A landscape with many valleys, sampled at points; each row gives a point and its height.
From any point a ball rolls to the lowest of the 3 points nearest to it. It stops when none of these is lower. Distance is the straight distance between rows; heights are no part of it.
j425: [-21  27  10   4   6  -6  -3   6  17  -4   3  10 -10 -18  -9   9  -3   1
 -15   2  -8  16 -18  15  -9   3  -3   0   7  10 -11 -28 -10  -7   6   5
   0  -6  -1   2 -26  10  11  -9 -13]  (h 181)
j113: [ -9  20  16 -21 -14  -7   9  -6   3 -14   0 -20   8  -2  -5  -3   8  12
 -17   9   1  -7   5   9 -11  -5  34 -10   8 -17  10   0  15  -5   7   0
 -15  -8  -6  -1   9 -19  -4   2 -11]  (h 512)
j237: [ -7  12 -29 -12 -11 -19   7 -20  -7  -1   4 -10   8 -11 -13   1  -2  -2
  12  28  17  -3  -8  -6  -7  -5  -2 -14  -8   4   8 -14  -1  14  -7 -11
 -22 -12  18  -8   0  11   0  -1   6]  (h 397)
j691: [  7 -20  -7  -3   5   3   3 -12  -3   2  -9   2  -2  -2  -2  -4  -7  -4
   4   9  15  -2   0  -7   6   2  -4   7 -16  -3   0   9  -7   2  -2  -1
   1  -6   8 -10  17   2  -9  -1   9]  (h 357)
j803: [  2  -8 -26   1  -4  -5  -3  -1 -11  11  -5  -5   4 -12   3  -2  -9 -16
  21  15  24  17  -7  -1   4  -8 -13  -5 -10  10  -4  -7 -10  12 -14  -5
   5  -2  22  -8   0  11 -18  -3  13]  (h 691)
j265: [  9 -20 -13   6  12  10  -1  -4  -9   9  -5   1  -5   0  13  -1 -15 -11
  10  10  25  12   2  -6  18   5 -22   5 -10   2 -10   8 -18   6 -10   5
   4   4  13  -5   8   1  -7  -6  21]  (h 207)
j866: [  2  -3  17  26  11  19 -11  13   1   2   4  14  -8   7  10   6  -1  -9
  14 -14 -10  -7  14  -7  12  -5 -17  20  -3   7  -7   6  -5  -5   5  -1
  18   9  -2  11  -4   8  -4   1  -7]  (h 136)
j821: [ 13 -18   7  16  10  12  -2   3 -17   2 -15  -1  -6  10  16   1   1  14
   8  -3   9  -8  15  -1  19   3  -8   4  -8   3  -5  32   4  -7  -1  -3
   9   8   9   0  11   3  -1   5  12]  (h 348)
j752: [-12  22   3 -21 -11 -14   2   4  16  -7   1   2   9 -13 -11   7   3   4
 -28   9  -9  -1 -20   8 -13   5  13 -17   7   5  -7 -23  -6  -2   2   6
 -19 -17  -9   1 -20  -7   2  -9 -10]  (h 423)
j945: [  6  -6  10  16  -3  14   0  12  -4  -1   5  13  -1  25  18  10  11   1
   5 -22 -12   0  13  -2   5  -5   2   8   5  -4  -4  21   6  -6   4  -8
   9  13  -1   2  -3  -4   4   8  -7]  (h 347)
j556: [ 15 -28  -7  12   4  12   3  -6 -11  18  -4   4 -17   1  14  -1 -20  -9
  21  12  27  15   5   0  24   6 -30   4  -1  15 -12  16 -15   0  -6  -2
  11  10  23 -14  13  11  -6 -10  17]  (h 188)
j151: [  5  -5  -7  11  19   4 -11  -4  -3  10   2   6  -3  -7   8   5  -3 -11
   6  -3   4  13   5   4  18  -3 -14   1 -11   9 -10   1 -19   0  -1  -7
   8   9   1   0  -3   8   7  -2   7]  (h 68)
j816: [  3  -8  10   8   8   9   2   6  -4  -2   0   4   8  15  17   2   1  11
   0 -11  -7  -6   9  -2  12  -5   1   6  -3  -2  -2  20   3  -7   2   1
   2   7   1   6   2  -8   6   6   2]  (h 318)
j820: [  6   5   6  20   8   7  -8  12   9   2   7  13 -15 -15  -5   6   0 -13
  15 -15  -3   3  -5  -3   0   0 -16  12  -4   2 -11 -23 -18  -2   5  -3
  19  13 -11   2 -20  10   7 -13 -13]  (h 275)
j993: [ -6   5 -33 -18  -8 -17   7 -14 -12   5  -5  -8  13 -12  -9  -3   0   2
  10  22  24   1  -4 -11   0  -8  -4 -19 -11  -3  24  -1   3  12  -3 -10
  -6 -10  11 -17  17   9 -10   8  16]  (h 396)
j981: [  4  -7   9  -7   2  -3   2   1   0  -5   5  -9  -1   7  11 -12   4   5
  -4  -7  -8  -1   7  -9  -2   1  11  -8  -4  -8   3  13  10  -2  -1   5
   3   5  -9   5   1  -6  -6   9   4]  (h 271)
j566: [-12  24  17 -15 -13  -3   9   6  13 -12  -8  -5  11  -3  -9  -4   7  10
 -21  -8 -13  -1  -6  21 -26   4  15  -8   7 -12   5 -21   3 -14  25  -2
   3  -1 -13  13  -5 -24  10   6 -19]  (h 412)
j518: [  9 -15  -1   3  15  -2   8  -2  -4  -3  -2   3   5   7  12  -5   2   6
  -3 -11  -5  -5   8   0   3   2   9   1  -5   0  -5  20   7   0  -4   7
  -4   1  -4   3   1  -2   0   3  10]  (h 391)
j522: [ -5  28 -23  -9  -4 -22   3 -11   4  -1  -5  -1   9 -14 -10   1   1   6
   6  27  18   7 -23   7 -10   4  -6 -15   0  -2  -3 -27  -7  17  -4   5
 -23 -22   6 -12  -7   9 -11 -11   4]  (h 197)
j458: [ -7  10  -6   4  10  -6 -16   0   5   1   1   5 -13 -10  -4   7  -7  -5
  -9  -6  10   9 -18  10  -6   4  -8   3   2   2  -7 -25 -17  11  -1   2
   0  -3  -3   2 -18  11   7  -7  -6]  (h 200)
j123: [ 10  -8  18   4 -10  13   2   9  -7  -4   3   4   0  27  10  -2  10   5
  -1 -12  -9  -5   6  -1  16  -5  11   1   5  -9  -3  17  19  -3   9  -4
   9   4   6   4  -2 -13   4  17   0]  (h 499)
j129: [ -3  -1   1   6   4  -5   0   3   5   3  -3   2  -8  -7   0   3   1  -1
  -4  -5 -12   1  -7   1  -8   1   5   0  -5   6   5 -13   1   0   8   7
   0  -4 -13  13  -7   1  13  -1  -3]  (h 379)
j680: [  6   4  16   9  -4  16  -2  13   5  -4  13  17  -6  12   9   2   6  -4
   2 -26 -20   6   9   3  -1  -1   6  17   8   7 -10   3   6  -9  10  -4
  16  11  -6   5  -9  -3  -3   2 -14]  (h 253)
j507: [  3 -12 -17  -2   3  -8  -3   0  -3   7  -1  -3  -6 -15  -6   2  -2  -7
   6  13  18   1  -8  -4  -1   4 -11  -2  -3   4  -2 -14 -15   9  -6  -2
  -4  -4   3  -4   4   7  -6  -3   9]  (h 166)
j787: [  8 -17  -2   2   0   2   1 -14  -9   6  -7  -3   4   7   1  -2  -1   4
  15   5   6  -6   7  -1  10  -1   1   2  -8  -3   1  26   3   2  -1  -2
   1   0  10   1  14   2 -10   0  11]  (h 460)
j833: [  5   5 -33  -7 -11 -12   1  -4  -9   8   7  -5  10 -13  -1  -4  -9  -8
  15  26  30  10 -12  -8   0  -8 -19 -10 -15   4   6 -11 -14  12  -8  -4
  -6  -8  19 -14   3  14 -11   2  15]  (h 565)
j452: [  2 -13   3   3  20   4  -3 -12  -3   4  -6   7  -6  -1   0   2  -4  -5
   8  -2  16   6   8  -1  20   7 -14  -4  -9   7  -6   3 -17   0   1  -4
   0  -1   5  -6   1  -1   0  -4   8]  (h 142)
j766: [  0  -6 -20 -13  -2  -4   0 -11   0   3  -6  -8   5  -2 -11  -9  -4  -4
   5  14   5  -5   5 -11   1   3   3  -3 -14  -4  14   4   7  10  -4   1
  -8  -9   5 -10  13  -1  -9   0   8]  (h 393)
j453: [  5 -13   3  -1   5   2  12  -3  -7   1   1  -4   5  16   5  -2   5   6
  -5   2  -2  -6   5  -7   4  -4  10   0  -2  -3   6  25  14   3  -4   3
  -6   4   3   8   5  -7  -4   4   3]  (h 173)
j737: [  8   7  15  -6 -14   7   2   8  -1  -8   2   3   7  17  -5   2  17   0
  -6 -20 -16   3  15   8   1   5  13   8  14 -11  -8   4  16 -12  17 -10
   8   8 -15  15  -2 -18  10  12 -15]  (h 518)
j791: [ -5 -14 -10  -4   5 -10   7 -13  -5   1 -13  -5  10   9   1 -12   0  -2
  14  19  16 -10  11 -13   1  -1   4  -5 -13  -9   9  25   3   2  -7  -7
  -1  -8  12  -4  17   5  -9   2  15]  (h 313)
j225: [  4  -8 -14  -1   7  -1   1 -10 -10   7  -6 -10   0 -12  -6 -11  -7  -3
   1  11  15   6   8  -5   1   5  -5   3  -7   2   3  -5 -15   7  -7   5
  -2  -1   2  -3   4  -2 -10  -1   9]  (h 209)
j770: [ -7  18  10   3 -11   5   0   4  13   2   7   3  -6  -1  -6  -1   2   0
  -3 -12 -26   4  -2   3  -3   2   6   1   6   3  -2 -13   4  -8  13  -3
   5  -1 -13  15 -10   0  11  -1 -11]  (h 328)
j27: [ -7  -1 -21  -2   0 -12  -1   0   6   3  -1  -8  -8 -18  -5   6  -2   1
   1  19  26   5 -13   3  -5   3 -13 -11   6  -1  -5 -30 -14  12 -10   6
 -12  -9   0 -13  -6   7  -7  -6  -1]  (h 161)
j843: [ 10 -30   3   7  -5  24  -2   0 -22   8  -5  -6   1  15  16  -4  15  15
  11  -1  20 -14  15  -8   7  -6   9   6  -6 -11  -3  41  18   6 -10  -4
   9  10  21   3  21  -2   1  14  15]  (h 537)
j801: [  8 -14 -13  -5   5   2  -3  -3  -3  11   1   3  -3 -10   4   3 -15  -7
   7   8  21  11   1  -2  12   2 -20   2  -6   4  -9  -7 -17   5  -9  -4
   2   5   8  -5   2   6  -4 -12  11]  (h 183)
j126: [  0   1  19  10  -4  20  -4  13   2  -3   8  10   3  21   7  -4   4  -4
   6 -16 -22   3   6   4   4  -4   5  19   7  -6  -2   6   7 -13   8  -6
  11  15  -7   7  -7  -7   1   3 -17]  (h 257)
j56: [  8  -7  11  21  10  17 -10   3 -13   2  -9  10   0  13  14  11   0  -4
  13 -16  -2  -1  13  -1  16   0 -11   9  -6   2  -4  26   4  -3  -4  -3
  11  10   1   1   9   6   8  10   2]  (h 206)
j660: [  6 -15   0   5   6   9  15   0 -10  -3  -8  -4  10  19  13  -7   8  12
   2  -4   3 -10  11  -7  12  -7  17  -3  -2 -14  -2  30  12   2  -6   9
  -4   2   8  -6   5  -6   0   9  12]  (h 102)
j686: [  3  13  17   2 -11  11  -8  11   7  -2   6   9   1  13  -2  -3  16   3
   3 -20 -22   0   6   8  -4  -1  11  10  13  -4  -1  -6  10 -16  20  -6
  10   8 -15  12  -8  -8   8   5 -17]  (h 566)
j473: [ -2  19  -5 -11  -5 -17  -1  -2   8  -2  -8  -9   2 -10 -13   4   1   6
 -13  13  10   2 -15   7 -15   4  -5 -16   5   1   3 -20  -2  16 -13   5
 -18 -15   4  -7  -5   4   1  -8  -2]  (h 176)
j376: [ -5   5 -18  -4  -1  -1  -1  -1   3  -1  -2  -3  -3 -16  -9   1  -3   1
   0   6  14   3 -17   5  -3   5  -8  -4   8   0  -8 -22 -17  10  -8   5
  -5  -6  -2  -4  -7   7   4  -4   1]  (h 135)
j464: [-11  15  14  -9 -10 -14   2  -1  16  -7   2  -6   3  -7  -1  -1   1   2
 -20   8 -15  -3  -9  13 -13   2  14  -9   2   1   7 -14   4   0  14   3
 -10  -3  -8  13 -12  -8   3  -3 -10]  (h 409)
j565: [  7 -11  -1  16  13  11  -8   4  -9   6  -7   6  -6   7  15  -2  -1  -6
   9 -10   6  -6  17   6  15   6 -14   4  -6   5  -1  21  -7   1 -10  -1
  11  11   4   4  11   9   5  -2   7]  (h 227)
j431: [ -8  25  15 -24 -17 -12   9  -3   0 -15  -1 -23  14  -9  -5  -3  12  11
 -26   2  -9  -9   2  22 -19  -6  30 -15   2 -16  12  -5  10  -9   6   2
 -11 -10  -9   5   0 -24  -5   3  -5]  (h 561)
j299: [  2   5   8   7   3  11  -7   8   5   1   5   9 -11   6   1  -1  -1  -6
   0 -23 -25   5   5   1  -8  -1   4  13   8   1  -1  -2  12  -8  12   0
   8   7  -8  11  -6   1   2   4 -14]  (h 293)
j986: [-11  15   5  16   1  -2  -8   7  14  -8   6  18 -11 -16 -12  10  -8  -8
  -9 -11 -11  11 -15   9 -16   9  -8  10   6   6  -8 -28 -10  -8  10   6
   5   6  -7   1 -27   9  10 -10 -19]  (h 130)
j386: [  3 -10  -5  -6  -5  -3   4  -3   1  -3   1 -11   4   6   2  -3   2  10
  -7   0  -5  -8  -1  -1  -3  -1  26  -3  -3 -15  12  20  15  -5  -6   5
  -9   0  -2   2   7  -7  -9  14   3]  (h 226)
j497: [  0  -9  -5 -22  -5  -4  15  -8  -7  -6  -1  -9  19  10   0 -18   4   2
  -5  16  -2 -12   5 -15  -7 -16  24  -5   4 -15  16  18  17   6   3   0
 -13  -5   7  -2  16  -9  -4  11  13]  (h 287)
j303: [  1  16  11  17   6   2  -5   5  10  -4   7  15 -13 -11  -6  -3  -8 -12
   5 -13 -18   4 -10   8 -12   5  -7  12   5  13  -2 -19  -4 -12   6   2
   9   2  -4   7 -17   0   3 -12 -14]  (h 147)
j60: [ -4   6  11  -5  -6  -2  -3  -4  12  -6   7 -11  -1  -4   3   3  -1   5
 -11  -2 -12   2   0  10 -13  -1  11  -8   5   8   0  -3   9  -2   5   3
   2  -8  -9   7  -6 -16  11   0  -6]  (h 403)
j199: [ -4   0 -19   2  14  -2 -13   0   5   5   6  -5  -5 -12   4   1  -2  -8
  11   8  16  19  -6   2  10  -2 -22   1  -5  10 -13 -23 -26  -1  -7  -1
   9   3   3   3  -6  -4  12   0  -4]  (h 110)
j84: [  8  -9 -16  -6   6  -1   6  -9  -8  10  -7  -2  -3  -2   4   0  -3  -8
   3  13  14   4   1  -5  11  -1 -17   4  -6   5  -3   8 -12   3  -5   2
  -3   4   5 -10  10  -1 -13  -6  14]  (h 249)
j167: [  6  -4  10  15   3  20   1  20   0  -1   6  10  -6  18  13   5   3  -1
  10 -19 -17  -6   7  -2   5  -2  -4  23  10  -2  -9  13   6  -5   1   4
  19  15 -10  12  -1  -1  -7   3 -13]  (h 329)
j718: [  3  -7  18  19  -1  23  -3  16 -13   0  -6  16   1  29  10   3   9   6
  11 -23 -10  -9  12  -2  17  -7   8  18  13  -7  -6  21  12  -4   4 -10
  16  16   2   7   8  -4   5   8  -9]  (h 359)
j831: [  3  -2   1   8  17   6  -7   6  -4   5   4  10   0  -5   0   2  -5 -11
  -6  -6  -4  -2   2  -5   8   1  -4   7  -5   5   2  -6  -5   4  -2  -2
   7  -4  -7   3  -7  -2   6  -1  -1]  (h 405)
j666: [  3   0  16  -6 -10   1   5   3   0  -5   5  -7   7   8   6   0   6   5
  -8  -7 -12  -6   1  -4  -7   1  21   0   9  -9   9  12  14  -7  13  -3
  -2   2  -5   2  -4 -18  10   9 -12]  (h 481)
j131: [  3 -11 -19  -5   0  -8   5 -10 -16   9  -5  -6   8   1  -3  -4 -11  -7
  12  16  17   4   6 -13  13  -5  -7  -1 -13   0   0  15 -11   6  -8  -9
   2  -5  15 -14  13   3 -13  -6  18]  (h 367)
j640: [ -2   1  -5 -22  -8 -12  11 -13  -5  -5   1 -20  16   6  -6 -12   2   4
  -3  27   1  -8   1  -7   3 -14  32 -22   7 -21  28  12  25   6   4  -3
 -17 -13   7  -2  17  -9   0  14   3]  (h 365)
j436: [-19  16  -1   7   0  -7  -4   0  10  -5   0   7  -9 -10 -11   6  -6   2
 -11  -5   0  10 -23   3  -9  -3  -6  -3   5   0  -8 -26  -3  -1   0   0
  -5  -1  -5   2 -16   8  17  -9 -15]  (h 239)
j492: [-4 -4 -7 -6  8 -4  0 -3  0  2 -1 -4 -4 -1 -3 -5  3  6 -3 -6  1 -4  1 -1
  1  0  0 -4 -3  5  8  6  6 -1 -9 10 -6 -8 -6  1  0 -4 -4  2  9]  (h 504)
j742: [-10  30  22 -22 -13  -6   9   5  15 -12   2  -5  10  -5  -6   5  10  12
 -22   3 -14  -1  -5  12 -13  -5  15 -14   8  -5  -2 -17   3  -1  21   6
  -7 -15 -11   9  -6 -21  10   1 -13]  (h 411)
j561: [ -9  28   1 -26   0 -18  12   7  13  -7   9   7   4 -17 -13   8   8  10
 -32  10  -9   9 -22   8 -16   4   5 -20   7   5 -11 -41 -16   0   5  10
 -20 -11  -3   5 -14   0   3  -6 -18]  (h 401)
j80: [ 16 -23 -10  21  12   8 -11  -2  -4  15   4   0 -14   2   9   7 -13 -11
  14   3  14  15  14   1  26  -5 -24   6  -5   6 -12   2 -19  -2 -11 -12
  10  19  13 -14   9  10   5  -9  15]  (h 160)
j810: [-11   8  -1  -7  -4 -10  -3  -2  11  -2   4 -10  -6 -14 -12   4  -7   2
 -14   1   0   4  -4   5 -12   7  -5 -11   9   9  -1 -18   5   1  -4   7
 -12  -8  -5  -2  -4   6   6  -6 -11]  (h 255)
j560: [-13  23  -1  -7   2 -16   1   0  11  -4   3   9   0 -18 -15  12  -1   1
 -23   5   0  10 -24   4 -16   9  -7 -13   5   9 -11 -34 -12   1   3   9
 -13  -9  -6   0 -15   6  10  -9 -15]  (h 315)
j559: [-14  16   8   4   1  -1  -3   2  11 -11   6   4  -4  -3  -8   1  -5  -6
  -7  -2 -13   2  -8   6 -10   9   1  -4   9  11  -3 -19   5  -8  12  -2
  -1   3  -4   8 -15   9  13  -8 -14]  (h 281)
j795: [-10   7  -6  -8  -4 -12  -1  -1   5  -5  -5  -2   1  -8  -9   2  -2   6
 -14   8  -7  -6 -16  10 -18   0   7  -7   9   5   7 -13   3   7  -6  10
 -13  -7  -6  -2   2   4  -1  -2   1]  (h 198)
j617: [ 14 -29  -2  12   6  19 -11  -5 -19   6  -6  -2   1   6  14  -1   2   8
   9  -8  14 -10  17  -4  14   3  -4   5  -9   3   3  43   7   1  -5  -9
   2  11  15   1  25   1  -6   4  17]  (h 471)
j744: [ -4   5   5 -14 -15  -4   3  -4   5 -10   2 -20   5   2  -5  -2   4   6
 -16   2 -11 -10   4  12 -14  -1  22 -12   5 -12  10   3   9  -7   3  11
  -6  -2  -3   0  -3 -13  -3   2  -6]  (h 430)
j839: [ -2  -5 -20 -14 -17 -12  -3   0   3   7  -2  -3   5  -9  -7  -2  -6  -8
  13  19  23   6 -10   2  -1   0 -13 -10  -5   4   2 -17 -16  15  -5  -3
  -5 -10  13 -16   2   9  -4   2  15]  (h 228)
j626: [ -7   8 -16  -8  -7 -16   4  -6  -4   1  -8 -10   7 -10 -12  -4  -2   2
   2  15   7   2 -12  -4 -11   1  -2  -6   7   0   9 -15  -3   4 -11  -1
 -16 -14  -1 -11  -1  12  -8   2   1]  (h 128)
j180: [ -6  15  -1 -16 -16 -12   7 -13   6  -4   5 -18   7 -11 -10  -4  -4   8
 -18   9  -7 -11  -6  -3 -16  -4  29 -16   5 -10  13  -3  12   1  -5   9
 -14 -10  -3  -6   7  -6  -3  -2  -8]  (h 462)
j193: [ -5  18  19 -15 -11  -6   5   6   7 -19   0  -2   7   7 -12   4  16   6
  -7 -16 -18  -4   5  18 -10   9  16   3  19  -7   5  -3  11 -10  18  -3
   2   2 -18   9  -1 -25   6   4 -17]  (h 424)
j72: [  7 -10   9   3   0  -2   1   5  -4  -4   2   3   0  16   8   0   3   5
  -5 -14 -13   0   8   3   7   1   9   3  -1  -2  -3  15  13   0   9  -2
   2   6  -2   8  -8 -10   3  14  -5]  (h 427)
j949: [ -5  -5 -23 -10  -6 -12   3 -12  -3   5  -6  -7   7 -10 -11  -5   2  -1
   4  24  19   2  -6  -8  -2  -2  -2  -6  -7   1  10  -5  -2   8 -12  -5
  -4  -8  14 -13  15   8  -4   9  13]  (h 333)
j185: [ -9   6   7 -12 -14 -10   6   5  10 -12   0 -14   2  -1  -3  -5  -2   7
 -18  -4 -13   0  -4  15 -17   2  10  -9  11  -3  11  -9   9  -1   8  12
  -5  -4  -6  12  -6 -11   6   2 -13]  (h 410)
j105: [  1  -3  -4  -8  -2  -8   6  -6  -2  -2  -3  -9  -1  -2  -6 -15   6   8
  -2  13   3  -8  -4  -5  -7   0  12  -3  -4  -1   6   0   5  -6  -9   2
 -13 -10  -1  -3   3   2  -7  -4   0]  (h 441)
j554: [ 12 -20  -5   7   6  10  -8 -13 -15   9 -10   1  -2   2   4   1  -8   0
  16  -3  23  -7  13  -7  11   2 -11   2  -7   3  -3  28 -11   6  -2  -1
   5   6   9   0  22   5  -9   0  16]  (h 576)
j989: [ -9  15  -2 -10  -4 -21  -2  -3  11  -4  10   4  10 -13 -17  11   4   5
 -24  11   0   8 -20   8 -19   4  -4 -24  11   3  -1 -33  -8  16  -9  16
 -18 -12  -4  -4  -9   5   1  -8  -4]  (h 208)
j750: [  6   4   6  19  11  11  -8   9   7   6  13  20 -12   1   7  12  -1 -15
   9 -18 -15   0   6  -3   5   0 -24  22   4  13  -3  -3  -8  -5   0   3
  16  11 -17   1  -9  16   4  -7  -3]  (h 100)
j106: [  9 -30   6  19  -1  26   1   6 -16   8 -13  -2  -8  17  17   3   4  13
  11  -8  14  -9  17  -1  20  -6  -1   5  -1  -8  -3  38  15  -2  -1   1
  12   9   7  -1  17  -7  -1   7  14]  (h 452)
j811: [  0  15  -7 -17 -17 -18   3  -8   8   2  -5 -11  11  -7 -17  -4  -7   9
 -13  24   3  -3 -16  -5 -20   3   6 -18   5   2   9 -16   9   3  -9   1
 -17 -18   5 -11   4   6  -9  -4   0]  (h 159)
j324: [  9 -14  -5  -2   9  -2   2 -12 -10   3 -10   0  -3  -2   1  -7  -7  -3
   2   2  11  -5   8  -6  11   3 -11   0 -12   0   0  12  -9   1  -9   6
   1   3   9  -8   8   5 -10  -4  16]  (h 362)
j725: [ -5  11  -7 -17  -8 -20  10 -12  -3  -3 -10 -15  15 -12 -14 -11  -6   3
   5  28   5 -10  -4 -14  -8  -6  18 -15   2  -4  23 -12  15  10  -4  -4
 -17 -19   7  -9  11   8  -4  -2   8]  (h 170)
j917: [  2  -1  11  15  11   2  -6   4   4   3   0  14  -5  14  13   6  -4   1
   9  -7 -13   2   3  -9  12   4  -7   8  -6   1  -5  11   1  -4   2  -8
   9  10   1   8   3   5   3   6  -3]  (h 177)
j747: [  4   1  16  20   9  18  -9  17  18   2   8  23 -16  -4   1   4  -4 -15
   8 -18 -19   2   7   0  -5   4 -23  22  10  13  -9 -14  -9  -9   5   8
  20   8 -13   5 -15   6  -5 -13 -15]  (h 55)
j621: [ -2   4  22   2  -6  21  -3  16  -4  -5  10  10   7  28  -1   0  21   8
  -2 -28 -23  -1  11   2  -1   2   4  20  16  -9  -5  10   2 -12  12 -12
  14  16  -9  12  -3 -12   0   8 -12]  (h 380)
j245: [ -5  -5  -2 -17 -10  -8   9  -7  -1  -2   8 -19   6   1   5 -12   6   8
 -12   6  -7  -7   5  -5  -3  -6  25  -3  -7 -12  12  13  13   1  -9  -3
 -13   0   5  -6  12  -2 -10  14   3]  (h 254)
j563: [ -1  -6  -7  -3  10  -2  -4  -2 -12   5  -5   3 -10  -8  -1  -5   3  -7
   3  -4   8   9  -4  -6   3   5 -10  -5  -6   6   0 -14 -11  -2  -8   0
  -2  -3  -7  -5   5   2  -2   0   9]  (h 199)
j860: [ -5   7  10  20   3   6  -3  15  11   3   9  13 -16 -10  -9  11  -4 -11
  14 -14 -10  12 -11   8  -9   5 -21  17   4  14 -13 -24 -14   1   6   2
  17   8 -13   2 -23  10   3 -16 -12]  (h 211)
j796: [ -1   0   6   4  -6  11  -4   4   3  -4   8   8   3  10  10   1   4  -3
   3 -15 -18  -1   5  -3   5  -3   1  12   2   5  -4   4  11 -13   5  -4
   7   8 -12   7  -6  -8   5   3  -5]  (h 52)
j179: [  6 -10   8  23  17   3  -7  -5   4   5   1  10  -3   1   7  12 -10  -8
  10  -9   2   4  14  -3  25  -2 -30  14 -10   7  -8  -2 -15  -3  -4 -10
  17   9   3  -6  -1  16   8  -9   7]  (h 119)
j973: [  9 -18  -8  -5   1  -1   6  -8 -14   6 -15 -10   3  14   7  -5   6   6
   6  16   6  -8  11 -11   3   0  12   2  -5 -19   4  41  12  10  -5   0
  -1   3  15  -4  18   5 -12   3  17]  (h 307)
j100: [  2   6  10  18   5  10  -5  11   5   2   7  15  -6  -3   5   5  -6 -18
   5 -19 -11   3   7  -6   5   8 -13  18  -1   7  -7  -3  -4 -10   5  -1
  10   6 -19   0 -12   8  -1 -11  -8]  (h 105)
j207: [  1   9  17  12   1  14   0  18  16   5  15  18 -11  -2   5   4  -2 -13
   6 -19 -20   0   0   7  -9   3 -11  20   6   7 -10  -8  -5  -4  12   4
  12  10 -12  10 -17   5   3  -9  -9]  (h 98)
j584: [  1 -13  -5 -13   4  -1   9  -4  -4  -1  -3 -17   9  15   4 -14   1   4
   7  14   3 -13   6 -15   3  -7  22  -7 -11 -20  10  29  13   0  -6  -1
 -10   1   8  -5  14  -3  -7   4  16]  (h 299)
j557: [  4 -15  13  13   0  24   1  12  -8   1  -6  -1   0  25  12   2   5  15
  -3 -15   5 -15  14  -3  14   0   7  -1   5  -6  -3  30  12  -2  -3   1
   8  11   9  -1  11  -6  -2  11   4]  (h 503)
j806: [ -2  12  -3  20  10   3 -13   9   5  -7   8  11 -14 -16  -8  12  -6 -13
   5 -14   4  10 -14  12  -4   3 -18  14   2  11 -11 -25 -18   1   3   1
   9  -2  -8   1 -17  10  15 -10  -9]  (h 297)
j758: [ -5   5   8   5   8  -3  -7   2   5  -2  11  10  -9  -8   1   9  -6  -7
   2 -12 -11   4  -4  -4   2   6  -5   7  -5  12  -1  -8  -6  -1  -6  -2
   4  -1  -9   4  -7   2  10  -1  -9]  (h 402)
j754: [ -1  -4 -17 -18  -1 -13  12 -18  -9   3  -8 -10  15   1  -7 -13   4   6
   9  24   8 -13  -3 -18  -1 -10  13 -14  -8   3  18  14  19   6  -3  -6
  -6 -11   8  -5  19  -8   0   9  18]  (h 302)

For each start below, name the point where the ball stops.
j754 -> j660
j791 -> j660
j640 -> j660
j973 -> j660
j106 -> j747
j617 -> j747
